The views of a scene show one set of named points, each view turned or mirrored, shifted and resized as a whole, with a little noise and some points left out.
(in the rows, 128 means zero)

Scene 1
View 1
q_750: [123 146 144 130 112 134 112 134 141 153 133 162 135 113 148 106 124 139
 116 154  94 170  74 122 138 132 150 115 100 140]
q_290: [114 138 129 119 111 119 127 139 112 175 151 148 125 119 143 124 123 167
 125 126 123 149  62 131 114  94 118 122 104 157]
q_572: [157 116 114 134 158 107 177 115 103 185 135 157 130 142 165 139 114 142
 107 120 128 143  96 144 126  84 131 124 123 168]
q_929: [112 143 153 119 111 127 101 139 141 143 143 155 142 101 135  86 130 135
 119 165  79 164  61 107 143 131 152 110  89 151]
q_256: [147 142 131  75 178 137 197 119 104 150 186 116 126 154 105 138 109 125
 100 111 136 141 111  97 138  46  70 125  82 162]
q_852: [139 143 130 130 137 127 164 131  97 175 135 154 130 126 151 146 109 150
 120 122 120 157  94 129 126  88 114 100 114 145]
q_28: [ 97 160 171  80 121 141  98 153 143 121 174 121 152  98  88  73 135 129
 120 167  74 167  64  73 162 113 121 113  64 159]
q_486: [138 133 129 103 116 120 106 112 169 144 157 163 120 130 150 110 133 135
  95 155 114 143  72 126 121 113 143 156  96 165]
q_13: [163 119 103 114 100 108 103  83 204 146 147 202 106 146 196 123 135 126
  80 162 130 126  76 158  95 128 171 188 111 155]
q_598: [122 134 127 116 102 116 102 121 147 160 148 172 123 118 158 109 131 151
 111 151 110 150  60 136 113 119 148 144 102 156]
q_795: [122 124 123 155 119 104 131 141  99 192 118 170 137 115 172 124 121 168
 128 135 112 157  60 148 119 119 152 107 126 158]
q_39: [ 98 138 124 109 104 104 110 151  90 204 158 139 124 116 140 120 135 196
 142 114 129 141  43 132 104  82 116 119 101 168]
q_908: [169 135 128  95 139 130 144  93 180 130 160 171 118 151 160 129 111 100
  77 154 121 137 107 120 126 103 134 159  93 153]
q_842: [132 127 125 148 128 111 149 138  95 184 119 164 134 120 166 132 115 154
 127 125 110 156  78 141 127 108 140 102 122 154]
View 2
q_28: [116  84 117 141 137  99 156 118 133  94 173 129 135 154  56 141  89 167
  59 131 102  86 118 127 137 110 110 104 138 136]
q_750: [132 124 111 160 155 113 154 121 137 113 110 134 136 130  95 152  89 156
  91 140 113 120 125 117 149 118 118 133 107 140]
q_13: [114 157  99 135 161 134 145 107 177 111  70 141 129 102 127 151  83 125
 153 121 136 137 146  71 160 140 124 136 146 119]
q_256: [127 105 128 157 136  69 112  88 141  98 163 116 156 163 117 102 170 156
 116 116  77 154  99 118 132 139 152  81 121 144]
q_572: [147 134 106 189 153 105 135 100 141 126  84 116 162 138 155 124 154 159
 137 113 100 165 124 104 145 139 156 125  84 164]
q_39: [ 91  94  91 206 139 116 171  88 154 118 123 137 177 135 110 123 105 161
 102 114  94 123 128 119 137 135 152 125  82 173]
q_852: [126 118 110 196 149 108 151 105 138 123 111 130 159 139 118 127 127 160
 101 135  93 144 115 126 140 130 142 128  72 167]
q_598: [109 123 102 163 148 126 159 109 155 111 106 139 147 122 103 144  85 147
 112 125 116 118 137 107 148 127 125 130 117 140]
q_486: [124 122 107 149 150 112 148 116 149 108 109 132 136 128 103 146  98 149
 106 129 116 120 131 108 150 124 124 125 128 137]
q_929: [128 111 109 155 149 118 157 124 132 108 122 131 135 135  82 154  85 165
  76 137 114 100 128 121 146 111 117 128 118 142]
q_290: [104 112 105 185 145 114 157  99 150 112 120 137 161 132 107 128 108 151
 103 127 102 133 125 116 141 132 135 126  92 155]
q_795: [134 120 100 195 157 123 167 116 139 128  85 127 159 126 119 142 104 161
 103 128 107 128 131 121 150 123 141 146  71 162]
q_908: [132 143 124 124 152 102 118 111 155 104 113 129 126 131 119 136 116 133
 135 127 117 141 122  91 156 136 123 107 149 118]
View 3
q_28: [120 111  76 122 170 116 154 120 113 112  90 123 119 204 179  68 104 119
 170 120 130 169 143 164 137 127 170 114 141  80]
q_486: [123 135 109 120 168 116 126 131 152 113 122 146  89 170 165 105  97 138
 145 122 131 133 127 128 129 139 145 112 124 126]
q_795: [115 127 137 102 150 122 125 147 124 119 149 178 104 185 137 120 118 126
 145 148 120 137 103  83 112 140 136 132 111 131]
q_290: [124 123 120 103 177 122 133 135 112 121 119 146 110 180 152 103 120 134
 153 140 126 123 108 101 108 146 125 122 128 123]
q_598: [121 136 115 115 162 117 124 132 139 113 120 150  87 160 158 109  91 139
 152 123 130 125 122 109 121 135 140 117 121 134]
q_256: [141 123 125  80 228 140 163 145 125 137 104 115 134 202 174 106 157 148
 124 117 143 124  99 158 137 202 104 119 158  93]
q_572: [131 132 147  87 187 131 137 155 150 131 146 163 105 189 149 133 138 140
 117 135 130 126  92 111 127 177 112 130 133 132]
q_929: [114 124 101 121 157 115 136 130 134 110 121 152  94 188 164  88  98 118
 160 130 123 160 133 130 131 124 162 119 121 106]
q_39: [121 114 125  95 174 120 132 129 100 113 110 137 116 182 148 103 110 144
 161 142 127 113 104  93 104 141 129 114 132 133]
q_13: [133 157 127 127 169 111 107 130 195 114 120 148  59 129 172 125  75 158
 143 110 144  95 129 112 127 143 129 107 123 171]
q_852: [128 135 127  99 188 131 145 151 126 127 143 157 112 188 148 115 138 126
 133 140 130 133 104 108 119 172 114 131 124 106]
q_908: [137 152 116 118 197 117 136 138 183 123 118 134  80 153 179 118 108 151
 128 102 146 120 129 151 139 172 123 114 137 127]
q_842: [120 133 133 102 166 130 134 148 130 123 149 173 101 186 141 124 127 125
 132 144 124 143 101  95 116 153 127 132 114 121]
View 4
q_39: [ 99 179 183 150 148 180  59 125 120 148 146 100 152 120 172 202 119 144
 188  77 168 138 149 162 164 160 110 166 142 131]
q_598: [108 156 172 170 126 111  84  94 108 144 159 112 169 119 165 172 101 118
 177  83 149 110 132 126 143 141 102 154 112 134]
q_852: [112 142 156 147 130 137  98 123 117 139 134 104 142 139 180 180 124 147
 165  98 184 126 167 126 162 146 156 138 160 165]
q_13: [107 154 152 203 120  41  90  89  87 172 172 148 182 101 129 161 102  80
 139  75 165  83 121  86 149 120  85 131 110  95]
q_750: [117 135 176 153 113 114  95  79 113 132 153 104 161 149 180 161 102 129
 178  88 139 113 142 124 131 146 121 143 106 162]
q_28: [153 120 175 133 141 162  88  57 102 144 155  74 142 172 157 151 106 121
 205  60 145 129 150 152 117 202  98 126  47 177]
q_290: [106 157 174 152 137 150  75 117 115 146 147 105 147 133 176 187 121 133
 174  84 165 128 151 140 158 153 118 150 133 140]
q_842: [104 150 172 150 121 133 101 118 122 127 144 105 162 136 186 178 111 156
 179  99 164 130 156 125 154 131 147 154 159 160]
q_908: [140 130 140 179 128  71 118  95  90 166 150 113 160 118 133 153 114 103
 149  76 207 112 147  92 141 156 128 107 111 140]
q_486: [123 141 166 167 122 107  98  85 103 145 157 108 170 131 159 163 101 120
 176  82 160 112 138 122 134 150 112 138 106 147]
q_929: [126 132 179 149 116 131  92  73 112 132 158  96 169 152 177 157 104 127
 192  77 132 115 141 134 125 162 110 148  84 165]
q_572: [117 156 153 162 128 119 116 130 110 147 135 114 167 106 162 172 114 147
 174 100 211 133 160 115 165 134 164 137 178 156]
q_256: [153 121 137 146 166 158 107 133  98 168 119  83 123 132 130 178 135 131
 165  72 249 146 183 132 168 195 160  95 138 169]
View 5
q_290: [123 126 116 146 115 134 138 123 106 134 129 152 136 120 105 116 134 153
 118 153 149 120 137 125 132 157 112 112 155  98]
q_486: [123 120 125 178  94 129 120 125 124 132 125 150 112 131 103 119 140 139
 111 126 158 100 123  90 121 146 120 131 156 101]
q_908: [123 107 144 187 110 117  98 121 135 124 117 159 110 152 120 107 138 145
 132 117 169  97  94  77 118 145 124 155 144 119]
q_13: [129 105 123 179  93 111  82 144 150 132 128 127  94 140  92 110 137 127
 106  89 160 112 119  70 113 121 150 161 130 105]
q_929: [112 131 114 177  81 130 148 113 123 138 132 161 120 123 104 128 140 137
 104 141 152  89 141  89 123 156 106 108 170  97]
q_572: [148 111 142 144 130 137 104 150  91 110 116 161 106 125 116 102 152 149
 128 131 151 116  97 115 127 150 123 126 142 106]
q_750: [118 124 122 163  88 133 135 124 121 135 131 158 123 122 107 130 138 141
 112 135 150  96 140  90 120 155 113 110 155  98]
q_598: [123 122 111 169  98 126 123 127 128 136 131 141 110 126  97 117 138 137
 105 124 154 112 137 100 129 142 126 131 152  97]
q_842: [138 119 127 135 112 140 120 149  89 122 125 154 118 114 110 115 147 148
 119 138 148 113 128 115 125 151 117 105 146  97]
q_795: [140 121 119 128  99 142 121 161  89 119 135 147 104  99 102 124 154 136
 109 127 137 110 143 105 118 144 124  93 133  85]
q_256: [135 119 153 166 150 129 130 105 100 115 101 182 131 149 133  84 140 169
 146 163 168 118  70 141 138 176 106 145 173 128]
q_28: [103 144 112 205  86 129 170  80 132 143 122 175 136 132 109 121 130 143
 104 163 160  79 128 100 131 174  91 117 200 107]
q_39: [139 137  96 145 118 128 141 128  97 128 127 142 124 120  80  97 135 144
  96 147 145 139 137 153 147 150 122 125 172  89]
View 6
q_929: [ 94 180 172 142 180 126  86 109  65 115 130 123 117 164  69 137 109 137
  91 108 155 159 110  88 129 142 134 141 150 174]
q_852: [ 95 148 169 135 195  87 113 119 101 142 134 121 131 113 122 144 114 110
 125 113 176 108 135  73 121 130 154 163 182 150]
q_39: [ 99 138 183 131 219  81 106 139  97 136 106 135  82 148  54 129 117 118
 108 100 198  93 129  98 130 156 172 189 150 142]
q_572: [127 127 176 125 185 106 125 114 110 140 140 134 151 101 130 158 119 108
 119 108 198  92 135  74 132 114 139 163 174 140]
q_598: [107 144 171 134 182 123 103 125  69 101 120 131 129 158  86 157 113 125
  95 127 166 140 131 104 142 129 140 171 134 155]
q_750: [ 96 163 169 140 184 116  88 104  76 106 130 123 131 148  94 146 112 137
 103 122 152 156 114  97 132 128 140 149 160 172]
q_256: [108 153 181 138 182  92 129 151  93 172 149 125 115  87 109 141 129  64
 127  95 180  78 156  14  99 141 129 163 174 122]
q_28: [ 76 212 177 150 173 129  83 129  39 132 136 119  82 167  46 124 124 113
  88 103 127 167 116  48 110 167 111 130 145 170]
q_13: [143 110 176 128 151 152 108 125  62  57 115 138 162 154 115 197 111 124
  92 158 175 143 158 118 160  96 119 185 113 135]
q_795: [106 137 176 128 210  98 104  98 110 122 121 133 132 140  97 138 105 146
 109 108 198 112 109 116 144 124 165 166 172 164]
q_842: [108 138 172 130 201  95 109 107 113 133 129 130 135 126 112 141 111 137
 118 107 190 113 117  97 136 123 158 162 180 160]
q_486: [111 150 172 135 172 132 100 119  69 104 130 131 131 152  89 155 112 124
  92 121 162 144 132  87 135 124 126 157 148 155]

Which points are out of place in each view (at most two, in the order of its rows)? Write none if all are in place.
view 1 => q_486
view 2 => q_572, q_852
view 3 => q_39
view 4 => q_13
view 5 => q_290, q_795
view 6 => q_256
